Points, in no order, along strands that fork, close into loops and pass close to each other.
Two points are linked if the straight distance between their rows is under 126. Some points are linked to none.
j88:  10 -28  -1 -25  -5  -2  28  26  31  -8  10 -28  11 -13   9  32  16  24  24  13  17   4  -7  -6  13  23 -20  -3   5  10   4  13  23  -8 -22 -11 -30  16  -8
j48:  24  -7  24  -2 -35 -23 -17  39   9   8 -18 -37  -9  -6  13 -13  -7   0   5  -9 -29  27   7  -9   3  29 -50 -37  39  19 -27 -28   3 -33  -2  38  -2  28 -34
j648:  28   7  21 -21   6   1 -12  24   1  -8   5  11  33 -34  38  15 -37   7 -17  -5  39  38  20  71 -23  40 -22  29 -10  48  21  -4   1  25  71 -16  25  -3   5
j703:  25  27 -14  39  -6  29   6  -4 -15   9  21   6  22 -50  -5  15 -20  25   4 -39  27  -6  34  28 -13  16 -18  26  -2  29  11  -5   4  14  42 -14  22 -17   5
j552:  -5  16   1  17 -15  42 -43 -28 -44  34  18 -16 -48   9   8  -8  23   1  -8  -9 -21 -17  -7 -13  22 -16   7  13 -15   4   1  49   0 -12 -23  36  -1 -17 -21
j191: -15  35  -5 -16  -2 -11 -12   0 -27  26   2  19 -14 -10  59 -48 -42 -33  37 -13  -5 -22  14  -6  -5 -16   2  20  15  -4  -7 -22 -18   7   8  44   7 -31  32
j582: -12 -47  -6  30  -7  36   8 -15 -38  18  19 -22  18  25 -35  16  44  12 -46 -28 -25  -8  -7 -27 -12  -9  15   8 -15   5   7 -18  10   8 -12 -15  -6 -10 -76
j608: -16  17 -18  43   7  36   8 -43   7   0  45 -12  -3 -26   8 -20 -12  -9  13 -34  -7  16 -13  -4  -9 -18  -4  35  12  45  -5  58   8   2 -14  -7  51  -9  17
j458: -25  13 -16 -11   4 -41   0   0  37  -9 -21   6 -23  -7   1 -34 -21   1  15  21   7  -2  -4 -26  -5 -34 -19  -9  15 -48 -35 -17  21  24 -22  47   0  33  15
j65: -14  10  13 -43   9 -21 -15  29  29 -19 -12   0  15  10  47 -18 -11   9  16  49  12  35  -6  39 -54   5 -17   0  18  20  -2  12   4   2  57  14 -20  22  12
j471: -13  34  -9  50 -33  -2   8 -11  10  12  -7 -18 -44   1   2 -23 -10   8 -19  10 -26  53   0   9   3 -27   3  -7 -30   4  -1 -24   8 -16 -12  23  44   7  19
j45:   8 -17  -2   6  15  -4 -16  16  11 -46  12  16  -5 -16 -16   1  -9  13  -2 -37  12 -14  29 -20  39  22  -8 -35 -12 -18   6  10  20 -16 -36  -2  44 -27 -20
j936: -14  23 -11   5  -3 -10  39 -17  35  20  20  -7   3 -20  24   6 -10 -16  -7  -3  -5  20 -58  -7 -14 -14   8  37  29  30 -21  -8  25  15  -5  -9   1  12  21
j258:  12  -8  22 -12  27   9   0  35  19 -45  22  10  36 -13  19  23 -16  12  -6 -26   3  32  14 -11   2  31 -15 -18  -7  -3  21 -27  50  16  20 -37  17 -28 -39
j154: -17 -41 -22  10   5  -7  29   7 -19  -9   7 -12   5 -10  -3   9  22 -16   3  30  -3 -27  -1  20   6  -9   8  11 -25 -20   3  18 -31 -18 -19   0 -13  11   7
j915:  -7 -38  12 -24  30  -7  19   6   1 -23 -32  22  -7  44 -29   2   7 -10  -1  33  13   7  33   1  13 -42   0 -20 -10 -56  -2   3 -20  10 -12   4 -27  32  25
j396: -19 -29 -10  11  14  10  31  43  13 -34  42 -24  53 -31  16  24   6  -7  12 -19  -9  16   2  -7 -28  28   1  26 -34  10  28 -28  40   0  13 -48  20 -17 -46
j809: -12 -13  10 -47  36  -6   2  14  26 -38  -9  25   4  23  -6  16  10  22  13  -2  43 -10   9 -25  27  18   9 -25 -20 -16  19  24  34   3 -20 -19  11 -31   3
j38:  -3   3 -20   1   2  32  24  -4  14   3  18 -22   3   5 -22  33  30  46   8  -9  41   7  20   1  -1   0  -3  28 -36  23  31  33  38   6   6 -30  14 -11  -3
j739: -31 -41   1  10  14  23  52  -5 -15  11   8 -42 -10   6  -7 -11   1  -9   5 -50   0  23  51 -29  12 -41 -16  14   2  -1   3  -5  16  16 -40  19  31  -4 -31
j284:  37 -17  41 -10 -11   8 -17  42 -23  12 -12 -46 -16   9   2  24  19 -26   8   9 -47  18  14   0  22  27  17  -9 -32 -19  14  -6  -3 -25  -8 -10  -6   7 -30
j427:   0  27  10   6  11  -4 -10   6  11  -9 -10 -10  -1 -24   5 -28 -28 -14  13 -10  -8  23  20   1 -41  -5  -7  13  10  -3  -9  -6  30  27  34  12  32  10   8
j588: -19  15 -15   2  -1  10 -27 -12  18 -25   4  21 -20  -5  -6 -49 -10   3  46  26 -19  -2  19  20 -18   5   4 -19  14 -14   0 -11 -41 -16 -10   5 -23  31  42
j765: -11  16 -28 -10 -29 -32 -16  11  17  -9   2  14 -11   4  41 -27   2  10   3  49   4 -13 -28  28   6   4 -20 -18  -9  15 -11  13 -15 -45  -9  34 -11  -1  32
j367:  32 -15   9  33 -24 -28  -5  10   7 -17   8  -8  17  -6  -8  21  -1  -2 -58  -6 -33  10 -38  -5  26  12 -18 -29  12  -5 -24 -21  24 -18 -19  -9  13   5 -44
j233: -33 -44  -4  15  29  10  28   4 -31 -17  12  -7 -21 -11  -4 -28 -27 -15  35 -30  -5   3  64 -25  21 -38 -24 -12   8 -42  -7 -10 -24   9 -42  35   6   9 -12
j493:   9  31  23 -15 -11  22 -29   3   5  18  -6 -25  -6  35   7  20  20  16   6  20 -21  36 -25  -2 -34  15  26   4  -1  31  15   2  23   2  41 -16 -14   6 -20
j111:   8  44  30 -35   4 -15 -17   8  54   0 -27 -14 -16   5 -16   6  10 -16  20  16   2  39 -10  -2 -14  16  32  17  -9 -12   8  14  39  21  10 -32  22  30  32
j596:   9  -4  22 -30 -11   4 -22  -8  -8  59 -20 -13 -25   6  -8 -13   2 -13  10 -31 -12 -15  13 -51  22  -1  -9  -3  46 -15 -38 -16   0  21 -31  50 -40  23 -24
j10:  19  27  19 -23 -17  18 -28  -1 -18  32 -12   4 -27  21   4   6   3 -13  35  19 -23  -7   0   5  29  20  49  -4 -32 -17  30 -21 -39 -11 -13 -21 -42  -5  31
j77:  28 -12   1   4 -22 -29   6  23 -29  19 -11 -24  34  -7  -1  19  26 -24 -25   0  -8 -39 -30  20 -23  20   1  20  -1  14 -11   4  -7 -12  28   1  -1  -2 -32
j591: -11  13  -8   3 -12  -2  15  -4 -49  54   5   0 -14 -14  33 -23 -18 -41  23 -47   5 -43  19 -23  20 -22   3  33   6   0 -14  -8 -24  10 -15  48  19 -37   7
j705:   0   3  -2  11 -26   9 -36  -1 -33  28 -24   0 -37  12 -48 -31  16   1  27 -10 -15 -28  51 -19  22  -2  -4 -24  -9 -47 -16 -20 -38  -9 -27  52 -21  38 -13
j271:  15  10  -2  43 -20  24  11   2  15  -8  23  -1  22 -19   1  28 -16  36  -8   4 -13  44 -14  11 -10  22 -19 -15   5  30   6 -40   2 -12  28 -31 -17  10  -5
j868:  29 -49  -7  29 -12  25  29  -3  -5   5  31 -37  21 -26  31  57   3  -9 -21   9 -18  16  -7  11  39   7 -21   8  -7  20  14   2 -25 -25 -19 -17 -13 -28  -9
j228:  45  17  32 -31  -7 -55 -25  20  17  -5 -51  16  13  29 -12  13  -4   2 -39  17  -5   4 -30  -6   7  16 -14 -35  15 -19 -17 -15  24   5  25   2  -4   6 -15
j825:  35  24  -7  52 -25  -8  10  -7   6  10  12  12  32 -14 -11  39 -19  25 -56  -7 -16  17 -55   4   6  10  -9  -1  -6  24  -7 -28  21   0  28 -32   3 -13 -13
j654: -27 -10   9 -26  12  -8  26  27  16   0  -9 -20 -22   2  16 -15   0 -46  31 -11  -6  15  28 -12  10  -6  26  14 -24  -9   6   0   3   0 -33  10  40   2  21
j821:  12  10   6   8   2   7  18 -13  10  -1   1  11 -25 -12 -17  17  -6 -30  14  16 -20   9 -10  11  47   5  37  10 -35 -38  25 -10 -25   0 -34 -45 -15  11  52
j254:   7  27  32 -14  -7  33 -21  13 -10  25  -4 -26 -29  19   4  16  15 -18  34  -4 -36  22   7 -16   3  26  58  -1 -26  -7  27 -23   6   2  -1 -23  -7  -2  -7
j165:  43   9   7 -18  -3 -20 -30   7  16 -30 -10  28  17 -10  -8  14  -2   2  -2  22  15 -14 -11  39  26  37 -10 -20 -14   2  18  35 -12 -14  10 -25   1  -3  27
j627:   6  30 -11  38  -8   0  -9   2 -20  -2  25  19 -17 -34  25  -8 -39   4  -3  36 -35   6 -25  17   4 -13 -22  -3  10 -27 -17 -36 -12  -5  23  14 -47   6   9
j109: -20  -9  13 -24   8  -1  27  -1 -18  47 -12 -18 -32  18  10  -5   5 -62  15  -9 -23  -5   9 -17  10 -32  46  31 -11 -23  -6 -25 -19  19 -25  13 -11  10  14
j305:  -6   6  -9   6 -24  34   3 -16 -33  52  12  -1 -31   3  26  -7  -1  10   7 -21   7 -18   9 -19  29 -15   3   6   4  15  -2   2 -17  -6 -30  39 -16 -31   4
j213:  36  13  22 -32   3  -1  -9  21  -6  33  -8  -2 -28 -11  18   4 -29 -31  41  -7  -6  -2  28 -17  45  -1 -23   5  18 -33 -25 -18 -11   5 -12  34 -31  14  18
j194:  19   0   8  -7   8  21   1   4  -9   8   8 -17  -6 -28  10  -9  -8  -5  40 -19  25  -2  52  13  14  -1 -39  20  27  16  -6  52  -7  -3   8  26   9   3  14
j607: -15  28   3  25 -30   3  15 -18  31  11 -13  -5 -35  21   7  10   0  30 -25  33 -12  65 -24  -9  13 -26   5 -15 -10  -3   4 -41  18  -9 -13   0 -21  21  17
j577: -33  -5 -26   7   9  -4  -1 -10  -4 -32   3  42  16  11 -14 -24   0  20  16  45  -3 -26 -15  22 -41  -5  26 -18   4 -17  11 -22 -40  -9   4 -20 -48  10  23
j753: -17  21 -17  16  14  -3   6 -43  22 -12  11  21   2   0  14 -20 -17 -13 -32 -10  14  22 -26  17 -22 -38  -1  23  15  38  -1  42  14  21  20  -4  64 -18  35
j197:  50 -27  27 -30   5 -35  17  51 -20  15 -17 -22  34 -13   9  38   3 -36 -11  -5  -5 -19   0  15  14  23 -21  12   5  -8 -12  -4  11   9  23  -6 -18   1 -26
j443:  38 -24   0  30   9  -9   5  27 -54 -14  -9  -1  16 -13 -14  30  -1   9 -30  12   3 -32  15  11  29  -7 -23 -11 -36 -45  13  -4   7  -7  24   4 -14 -15 -40
j770: -35  35 -32  -7 -30  -7  -2  -9  33   7   2  10 -21  11  13 -12  13  37  19  43  24  -9 -34   5  -8  -1  30   8 -30  17   9  15  12 -21 -24   2  -5   0  38
j764:  -2   6   1  20  14  10  31 -13  22 -20   8  27   9 -19 -33  19 -12  -8  -5 -23   1  12  -4  -1  15  12  44   4 -22 -15  27 -43   1  21 -16 -64  17  -8  27
j632:  26  18  38 -19  25   5 -27  26  11 -28  14  26  19 -29  36  14 -43 -11  -5   1  -5  45   2  32 -11  38  -4   5  -9   3  22 -22  19  25  57 -28   6  -5   4
j585:   8 -18   3 -15  20   3   9   2 -16 -10 -11  -8  10  24 -13  12  27 -19  -3  32  -2  -1  10  39 -20  -9  18  13 -14   1  21  34 -23  -4  34 -28 -10  13  12
j679: -10 -24  -9 -41  37 -17  23  18   2 -38  -4  35  30   9   5  33   2   8   6  24  55 -31  -9  19  20   6  13   5 -41 -15  43  35   2   9   6 -42 -13 -30  22
j749:  37  20  16  -8  -9 -41  -6  21 -14  25 -32  17 -18  16  27  11 -32  -2 -40  20  10  10   5  29  32 -23 -46  -6  -6 -13 -21 -13   5  -3  33  47  11 -21  20
j509:  14  39 -15  20 -21  -7   4   6   4  17  -2  -3  12 -50 -25 -16  -7   8  18 -30  26 -33  16  14 -25  26   1  30   4  16 -13   2  14  10  19   4  30  11  13
j896:  10  15  21 -11  -3  25 -13 -46  -4  20 -29  19 -17  63 -37  17  21  28 -23  10   6  19   6  -1   3 -22  37 -19   1  -1  27  -7 -15  17  12 -33 -25   1  18
j934: -46  -4 -29  -3   4   8  27  10  22 -12  22 -18  -6   1   6   8  27  23  13  17  28   1 -14  -7 -11  -3  29  21 -50  21  23  36  31 -15 -24 -12  28 -12   3
j584: -42 -46 -23  11  -1  32  24 -29   1  13  25 -14  22  20 -49  18  48  19 -17 -24  -5 -17 -26 -27 -19  16  31  18 -14  30   8   1  -1   8 -42 -39 -18  -2 -37
j849:  21  22   1  10 -20  23 -35 -55   9  18  -9  18  -1  22 -17 -19   1  23 -19 -22  -5  12  -8  -1 -15   8 -10 -23  65  55 -16   9 -31 -12  26  -3  -1  13   9
j830: -51  -5 -21  25  14   6 -10 -43  -5 -21  -6   1 -34  15 -45 -52  21   0   0  11 -17 -12   3 -14 -28 -42  16  -2  -6 -24  -9  28  -9  -1 -31  22  26  27   4
j852: -64 -21 -29   3  14   4   6  -6  -3 -25  14 -11 -13   5  -8 -45  25 -11  30  40 -13 -27 -11  11 -39 -12  22  13  -8   3  -3  51 -33 -25 -25  10  -6  24  14
j320:  11   0  -5  21  29  17   1 -24  19 -38  32  30  46 -13 -10  24  -3  -3 -32 -19  11  27 -17  29 -16   7   6  19 -13  32  19  16  20  23  41 -65  44  -9  -3
j363: -26 -61 -25  15  13 -18  21   9   2 -53  20   6  31 -17 -21 -10  17   7 -12 -11  10 -39   1  -5  -8  21 -33 -26  21   7 -20  20 -20 -20 -35   4  18  -6 -33
j638:  23 -54  22   8 -13  22   2  18 -23  12  18 -55  -8 -18  10  39  17 -18  -7  -6 -38  10  12 -11  46  15  -5  -5 -12 -16   7  -5 -12 -23 -51  -7 -19  -2 -42
j242: -15  10   7 -30 -14 -27  29  11  36  -3 -28  25  30  37  20  28   6  32 -24  26  53  23 -12  16   0   1   1 -17  -4  30  29 -22   9  -1  21 -25 -11 -14  28
j323:   6  15  32  -5  26   7 -42   1 -13 -21  -1 -11  -6  22  30 -13 -18 -27 -12 -10 -41  28  -8 -19 -31 -15  -4  -4  10  -2  -3  14  35  16  43  16  39 -22 -38
j17: -11  19 -21  31   5 -10 -10  -5 -50  -2  24  29   4 -14  28 -10 -11 -17  -8  32 -17 -46 -46  18  -8 -22  18  14 -20 -30   0  -7 -20 -10  26   7 -29 -25   3
j615: -32   1  -1 -10  -2  15  -7  19   2 -13 -13 -14   6   8 -18 -37   9  13  55 -16   2  -9  52  -8 -52  27  25 -20   3  11  12 -18 -10  -3   2   4  13  10 -10
j133:  -6 -24  -6 -39  32 -14  -3   9 -31  11 -24  26 -11  34 -17  -5   1 -28  24  13  26 -46  37   1  20 -35   8   6 -22 -48 -12  21 -37  -4  -7  29 -16   7  30
j71:  -7 -20  -7 -33   4  -5   3  33  15 -25  15 -17  23  -8  37   3  14  16  27  28  12  -7  -9  16 -30  25 -23   2  17  27  -1  40  10 -19  15   9 -20  10 -17
j895: -18  -9  -9  12  17  47 -16 -29 -22  -7  33   1   6  12   0 -11  17  25  15  -2  -4  -5  -3 -11 -31 -11  -6   2  25  21   1  35  -5   4  18   4 -20  -6 -25
j399:   5   5  -9 -20  -4 -14 -17  25  23 -28  15  17   6 -24  60  -5 -19  -7   9  55  -2  15 -18  53  17  23  -9  -5 -24   7  15  23 -25 -31   8  -6 -14  -7  43
j172:  34  -1   0  20 -10 -29  14  37 -40  21 -20  -3 -11 -15   5  24 -25  -4 -23  12  10  -7  32  35  38 -21 -31   4 -46 -36  -7 -15  -1 -10  21  34  10  -8   8
j897:   1   0  12  23   9  13   4  23   6 -12  27 -50  -8 -38 -16   3  -5  -2  23   1 -36  29  -3 -11 -17   1  -7  14  -4 -26  -7 -13  45   5  -4 -20 -11  41 -41
j440:   4  -8   8 -22  42 -12  -1   4  12 -42   4  12  42  -2   1   4   1 -18 -32  -6  23  24  -4  32 -46  -6 -14  28   2  17   9  29  41  37  63 -26  46   0 -13
j792:  -6 -24 -15 -11 -16  17  18 -30  22   1  14  12  13  16  24  26  14  25  -2  26  20   1 -32  19  17   2  -4  -7  21  43  15  13 -47 -27 -16 -31 -50  -4  36
j699:  21   1  36 -35  20 -10 -29  14  17  -2  -9 -20  -4  11  -6  16   8  -4  -6 -22 -12   3  -7 -48   6   7   2 -14  13 -32 -18  -5  63  23 -11  -3   3  -2 -48
j182:  35   0  49 -29  17 -10 -11  21  31 -19 -24  -5  15  19 -17  28   3   6 -12  -9  -2  37   7 -16   9  23  -8 -26  16 -12   8 -14  38  19  17 -32   4  -1 -19
j226:  -9   5   1  -5   1 -50   1  30  14 -15 -23 -19 -15   1  -8 -11   5 -14  -3  52 -22   9 -22  -1 -18 -24 -10  -9 -19 -52 -23 -10  32   6   3  29 -11  49 -14
j177:   4  19  21  -6  19  14  -7 -11  38 -37  14  26  20  28   5  40   7  10 -21  18  13  49 -31  13   9  11  11  -5 -22  17  40  26  20  14  26 -64  16 -16   6
j166:  -5 -49  -5  19 -12  46   5 -21 -47  34  18 -22  10  26   4  27  39  -5 -24   6 -34  -7 -15   1  -8  -5  18   7  -6  20  16   0 -44  -8  -4  -6 -51 -10 -34
j328:  -8   5  15   5 -19 -14  12   6  19  11 -24 -30 -13  13  38 -21 -24   7 -19  -1 -13  60   5  -8 -19 -19 -54 -21  45  33 -22 -19  14  -5   9  44  19  11  -4
j312: -24 -35 -21  27  24  63  -2 -39 -46   1  42   1  -1 -15 -21   2  14  20  19 -38  22 -43  21 -23   9   0  -6  16   9   8   9  38 -32  -3 -22  -3 -15 -36 -18
j940:  11 -41 -22   8 -16   1  16  -1  13 -29  19  -1  25  -9  38  33   6  10 -22  42  14  10  -6  45  26  15 -26 -11 -13  32  18  27 -43 -45 -11 -12 -11 -24  28
j340: -44 -46 -18   1   9  -8  19 -10  13 -41  15  14  20  19  19 -32   4   8  -7  -2   4  -3 -10 -12 -19 -10 -29 -28  38  37 -11  28 -13 -14 -29  33  23 -10 -11
j200:  -1 -11  -8 -13  -3 -31   5  11  -7  19 -31   7  -1   4 -70  12  20  27 -12 -25  39 -62  15 -38  28  10   5 -10 -23 -38 -21   7  20  11 -40  13   0   8 -32
j988: -14 -15 -10  11 -18   4   2 -22   3   8   7  24  17  17 -10  -6   8  18 -24 -16 -14 -17 -31 -31 -15  19  19 -29  32  29 -14 -42 -21  -8 -17  -3 -23  -5 -26
j562: -25 -10 -28  37 -17 -21  45  -5   8  -3  -4  14   4 -17 -50   5  -1  15 -20 -12   1 -18 -12 -12  15   4  33 -11 -24 -24   6 -56  -8   7 -45 -23   5   7  -3
j167:  -4   0   3 -29   9  -4  21 -23  46 -17   8  25  29  28   5  42  19  17 -14  19  32  19 -48  13  12   8   9   1  13  38  20  33   0   3  -2 -54 -12  -6  28
j148:  -9   9  -2  29  -7  15 -18 -51 -14  21 -17   5 -27  15 -49 -35  18  14 -22   4 -12  -4   7  -6 -17 -38   0  -5  30 -15 -26  13 -15  12  -6  22 -15  35   5
j804: -20  18   9 -12  23 -20 -17   0  23 -32   2  30  20 -19  31 -46 -37 -45   9  -7 -27   4 -22   0 -57   9  24   4  32  -2  -8 -36   0  31  27  -1  19   1  15
j741:  18  -3   6  14 -25   3 -13  18 -19  26   7 -31  30  13   2  30  29   5 -14  15 -31  -4 -54  -3 -37  25  19  12 -12  29  -1  -4  17  -9  33 -12 -24   6 -57
j215: -13 -16   9 -25  -1   3  30 -19  18  38  -7 -15 -13  -1   4 -16  -3 -21  14 -37   0   3   6 -38  10  -8  -7   3  61  17 -25 -15  -5  18 -43  20 -20  22   6
j127:  28   9   4   4  -6  27 -17 -51  -9  31 -21   9 -15  20 -58   8  18  36 -25  -3  12  -3   4  -6   7  -9  -8  -3  40   7 -12  21 -12  13   8 -10 -45  31   7
j196:   1 -11 -11  35 -18  14  -8 -16   0 -17   3   4 -18 -10 -29 -17   6   6   6  14 -39   5   8   8  12  15  -2 -38  10 -15   0 -29 -45 -31 -30  -5 -36  42  11
j817:  27   3   9 -14 -26 -30  -5  43  33  -5   1 -23  -5 -32  18   4  -6  -8  20  10 -16   6 -20  -7  18  41 -28 -12  13  -4 -20 -10  15 -24 -24  20 -12  26  -7
j616:   1  20  10   5 -43 -21  13  12  28   8 -31  15  -2  26   8  13   2  26 -28  19   5  37 -19  -9  22  12  11 -45 -21   1  21 -58   5 -22  -6 -12  -2  -5  13
j952: -33 -25  -6 -21   7  10   2   2 -26  10 -29  14   2  33 -48 -18  21  12  31 -17  14 -44  47 -12 -26  17  40 -16  -2 -11   7 -30 -44   3 -14  -1 -17  -1  -4
j488:  -5  37  -1  12   2  14  -8   3 -22  16  18   5 -30 -17  60 -36 -55 -15  29  18 -29  27  17  22   3 -24 -18  10   8 -12  -2 -30 -26  -7  20  30 -26 -10  38
j373:  11  15  -3   8  -2 -27  12  -8  -8  29 -12   0 -23 -22 -13 -16 -16 -46  -7 -52   6 -26  14 -21  40 -26  -3  23   2 -21 -31   5  10  14 -30  30  56  -5  13
j850:   3 -11 -24  34  17  14 -20 -12 -40 -30  35  26  13 -46 -13   2  -2  10   1 -28  22 -70  -9 -18  24  18 -17  -3   0 -19  -3  28 -14 -15  -5  -3  -1 -39 -18
j274: -11  10  17 -55  19  -9 -14  20   3 -31 -15  50  21  25  29   9 -14   9  26  20  38 -10  15  29   7  22  38 -15 -36 -13  54   0 -18   5  22 -38 -17 -32  29
j272:  13   8 -15   7  -6 -17   1  14 -13  15 -12 -13  19 -27 -62  15  24   6   3 -35  25 -63   0 -19  -6  28  21  22 -18 -14  -7  11  28  10  -7 -16  19   2 -27
j25:  -4 -35 -20  21  -8  35   1  -6   4   3  50 -54  23 -26   2  19  38  -2  16 -21  -5 -10 -13 -14 -11  20 -12  40  -8  48  -2  60  12 -27 -25 -17  23  -9 -40
j195:  18  40   2 -18 -10   0 -43 -49  -6  22 -21  50   3  45 -17  -4  -2  21 -16   6   5 -27 -27   8  -4  -1  40 -20  20   8  14 -14 -31   7  23 -28 -35 -15  20
j987:  49  36   4  41 -20  34 -16 -13 -20  29   7  -3   2 -29 -18  24 -19  45  -4 -19   7   4  17   9   6  22 -32   0  23  20  -9 -12  -1   0  41  -2 -21  -3  -9
j991: -11   0  -8  10   3  -9  40 -21  18  17  10 -21   3 -26 -13 -12  -2  -6  -3 -25   8  -3 -15 -27 -16 -28 -23  34  48   2 -41   3  32  35 -17  17   2  27  -9
j244: -31   7 -12  26  -9 -21   4  11   4  -7  13 -31 -15 -26   2 -20   7 -16   3  29 -39   5 -44  -7 -31 -19   7  19  -7 -19 -24   1  30   1 -14  24   0  38 -24
j816:  11  44  -6   4  -4   0 -27 -54  27   8 -16  37 -15  19   2 -27 -23   9 -30 -14  11  18  -1   5  -3 -22  -5 -12  40  28 -13   5  -7  11  17   9  36 -18  41
j737:   0 -38  -2  13  14   3  60   7 -24  27   8 -50  14 -19 -19  11  14 -30  -8 -48  14   0  45  -1  -3 -31 -15  54  -5   1  -7   0  19  20  -6  -7  35   3 -20
j264:  17  -4  13  -4  19 -12 -31 -14 -21 -22  -5  32  13  21   6 -12  -6 -19 -36 -18 -17 -17  -8  -8   0  -2  -2 -32  32  -1 -11   3 -11   2  23   9  24 -30 -20
j175: -35  22 -13 -39   6  -4 -13 -15  18   6 -17  38 -16  32  15 -19  -9  36  18   5  39 -23  12 -27  -9 -23  21 -23  12 -14  -4 -20   2  14 -15  19 -18 -32  25
j122: -21  37   2 -23 -10  -7   4   5  20  25 -19 -10 -36  20  39 -29 -11 -29  17   8  12  45  33  19   5 -24  21  22 -27  17  16  17  -6  -7   0  23  55 -11  59
j539: -10  41 -11  -9 -16 -21  -3  -4   8  37 -21   7 -23   2  -7  -5  -8  30   7   9  26 -26  -9 -30   7 -22   9   5  -3 -31 -22 -24  31  25 -10  35 -29   9  10
j338:  27  36   0 -13 -11 -71 -14   9   8  26 -36  21 -14  12  12  -8 -21 -22 -46  20  -5  -9 -34  -2  14 -21 -19   0   2 -31 -42 -31  21  15  18  39  16  -4  14
j446:  -4  35  -9  27 -27   6 -12  -5 -10  26   1 -24 -40  -3  18 -41  -9 -22  13  -5 -29  17  16  16   6 -12   4  19 -30  17   4  20 -13 -22 -11  36  56  -4  26
j995:  -9  21 -18   7   0 -18 -22  12 -26 -18 -10  35  18   9 -11 -11   6  19   3  28   7 -54 -22   9 -30   6  28 -13 -26 -22  15 -10   0   2  33   0 -19 -13 -11
j676: -10  44   0   1  -3   4  16 -31  42  13   6  15 -16   4  18  15 -17  23  -9  25   8  42 -50  -8   4 -25  11  16  14   7  -1 -18  27  19   5 -23 -30   5  43
j946: -24 -17 -19  16   9  10  -1  20 -15 -38  14  13 -16 -24   9 -31 -26   9  38 -25  11 -18  55 -12  23   8 -15 -31 -20 -22   9  -6 -13 -23 -34  29  32 -19  -4
j687:  14  22   5  10  -1   2 -25 -16  -7  16  12 -12 -33 -20 -17  -7   7 -29  -4 -39 -24 -19 -22 -28  27  -3  18  20  -4 -13 -14  30  26   1 -37   2  37  -6 -12
j967:  14  36  20 -25 -19 -20   6 -14  28  55 -54 -18 -20  17  -1   2  -7 -17 -11   1  -4  31 -22 -17 -17  -8  14  16  36  13 -21 -50   5  19  26  -6 -20  33  32
j247: -47 -54 -31   7   6  49  23  -9   3   0  53 -35  11  -3  -1  10  38  11  29 -17  -8  -4 -10 -28 -23  22  16  26 -15  41  12  20 -15 -14 -48 -21  -4 -15 -32
j141: -22 -24   8 -50  49 -28   3  -1  31 -40 -28   6  16  31   9 -16   8 -17 -11  11  34  10   9  -3 -48 -31  -7   2  19  -6  -3  39  33  35  27   4  29  -2   6
j992:  30 -33   6  14   3  12  12  -5 -47  16 -16 -15   4  28 -37  29  32  20 -51 -22   8 -13  24  -9  25 -19 -12  -9 -15 -16   6   5  22   6   3   1   0 -19 -49
j496:   4  24  -2 -55  20 -17 -41   6   6 -14 -10  65   2  16  26 -15 -27   2  27   0  29 -35  13   8  19  15  19 -24  -3 -25  15 -17 -12   4   1  -2  -9 -34  35
j457:  39 -14   9  33  -2  -4 -35  -3 -15 -33  16  22  32  -4 -15   6   6 -14 -38 -11 -39 -17 -29   6   4  32  -5 -32  18   5 -12   3 -17 -20  10 -18  13  -8 -35
j9: -18 -12 -10   6  13  30  -5 -15  10 -35  33  16  32  15  31 -23 -13  28  12 -15  -4  24   6  -7 -36  -1 -24 -28  43  48   4   7  -4   2  18   6   3 -13 -18
j33:  -5  14   8   2 -12 -24  29  -4   0  40 -34 -24 -11  -3 -30  -6   1 -39  -6 -14 -20  -1  -5 -17 -19 -21  42  28   3 -25 -17 -55   6  30  -2   0   3  34   9
j140:   6  -5   3  -1 -24  -2  19   7  -4  36 -20 -31 -12   1  20 -14  -6   6   3   3  13  20  31  20   0 -18 -59   5  35  43 -23  24 -15 -19   9  50   1  18  18
j569:  14  22  21 -46   4  -8   0  -2  28   9 -29  -2   2  13 -13  17   9  -9  28  15  27  13  15  33 -19  14  24  18   4  17  17  19  -9  18  30 -38  -6  32  36
j352:  14  -4 -13  46 -14  20 -37 -13 -53 -11  11  16 -20 -21 -27 -23   5   5  14   9 -19 -37  33  11  25   8 -16 -32  -3 -43  -1  -1 -60 -29 -10  21 -28   6  -6
j673:   9  -9 -20  23   7  26 -23   3  -6 -21  47  -8  24 -43  16  26   6   6  20 -14  -2 -34 -28 -11   4  37  -1  13 -17  19   8  40   4 -22  -6 -18   9 -36 -27
j680:  32   3  10   2 -14 -11  -6  31  18 -26 -14   2  24 -27  -4  21  -7  17 -27  19  28  26  15  62   3  39 -25   0 -32  27  20  17   6 -11  37 -21  30   4  15
j245:  35 -24  18 -11  15  11  11  18   0  -6   8  -9 -15 -30  24   6 -31 -36  28  -7  -8  20  47  20  49   2 -36  -2  17 -14  -5   3 -32  -8 -10  12  -7  10  33
j178: -12 -34   4  13  17 -28  31  13 -12 -25 -18  -6   2  18 -19   2   4  -2 -34  20  -9  13  14   2  -3 -46 -14 -20   0 -44 -13 -23  12  13  -1  16  -5  25 -26
j499: -37 -23  -9 -28  35   1   1   7 -38  -2  -7  14  -5  13 -18 -28   0   1  40 -28  39 -58  43 -31 -15 -12   2   1   6 -20  -8  15 -14  10  -3  34   1 -23  -9

A tip is a point with one link. Name the tips that can be reached along the links from each point below, in the order of the rows.
j458: j615, j897, j737
j591: j705
j703: j200, j804
j569: j608, j111, j195

A fork is a point with three links, a tip a point with one. Leave the first point through the second and follow the links. Name the first fork or tip that comes.
j703; j987: j427
j737; j739: j226
j539; j175: j737
j488; j627: j705
j991; j215: j65
j71; j88: j607
j363; j340: j582
j705; j352: j591

How many points has the smallest loop of links through each point below? Write - if it is on no loop.
j509: 10
j753: -
j373: 5
j632: -

Name the points in between on the shortest way along the links from the first point to the second, in order.
j65; j764: j71, j88, j817, j48, j328, j140, j194, j245, j213, j596, j215, j991, j936, j676, j607, j616, j242, j167, j792, j940, j868, j638, j284, j254, j10, j821
j940; j247: j399, j165, j680, j648, j632, j258, j182, j228, j338, j749, j172, j443, j992, j582, j584
j539; j737: j175, j496, j274, j679, j809, j45, j946, j233, j739
j577; j552: j995, j17, j627, j488, j191, j591, j305
j679; j615: j274, j496, j175, j539, j458, j226, j178, j915, j133, j499, j952
j608; j111: j753, j816, j849, j127, j148, j830, j852, j154, j585, j569
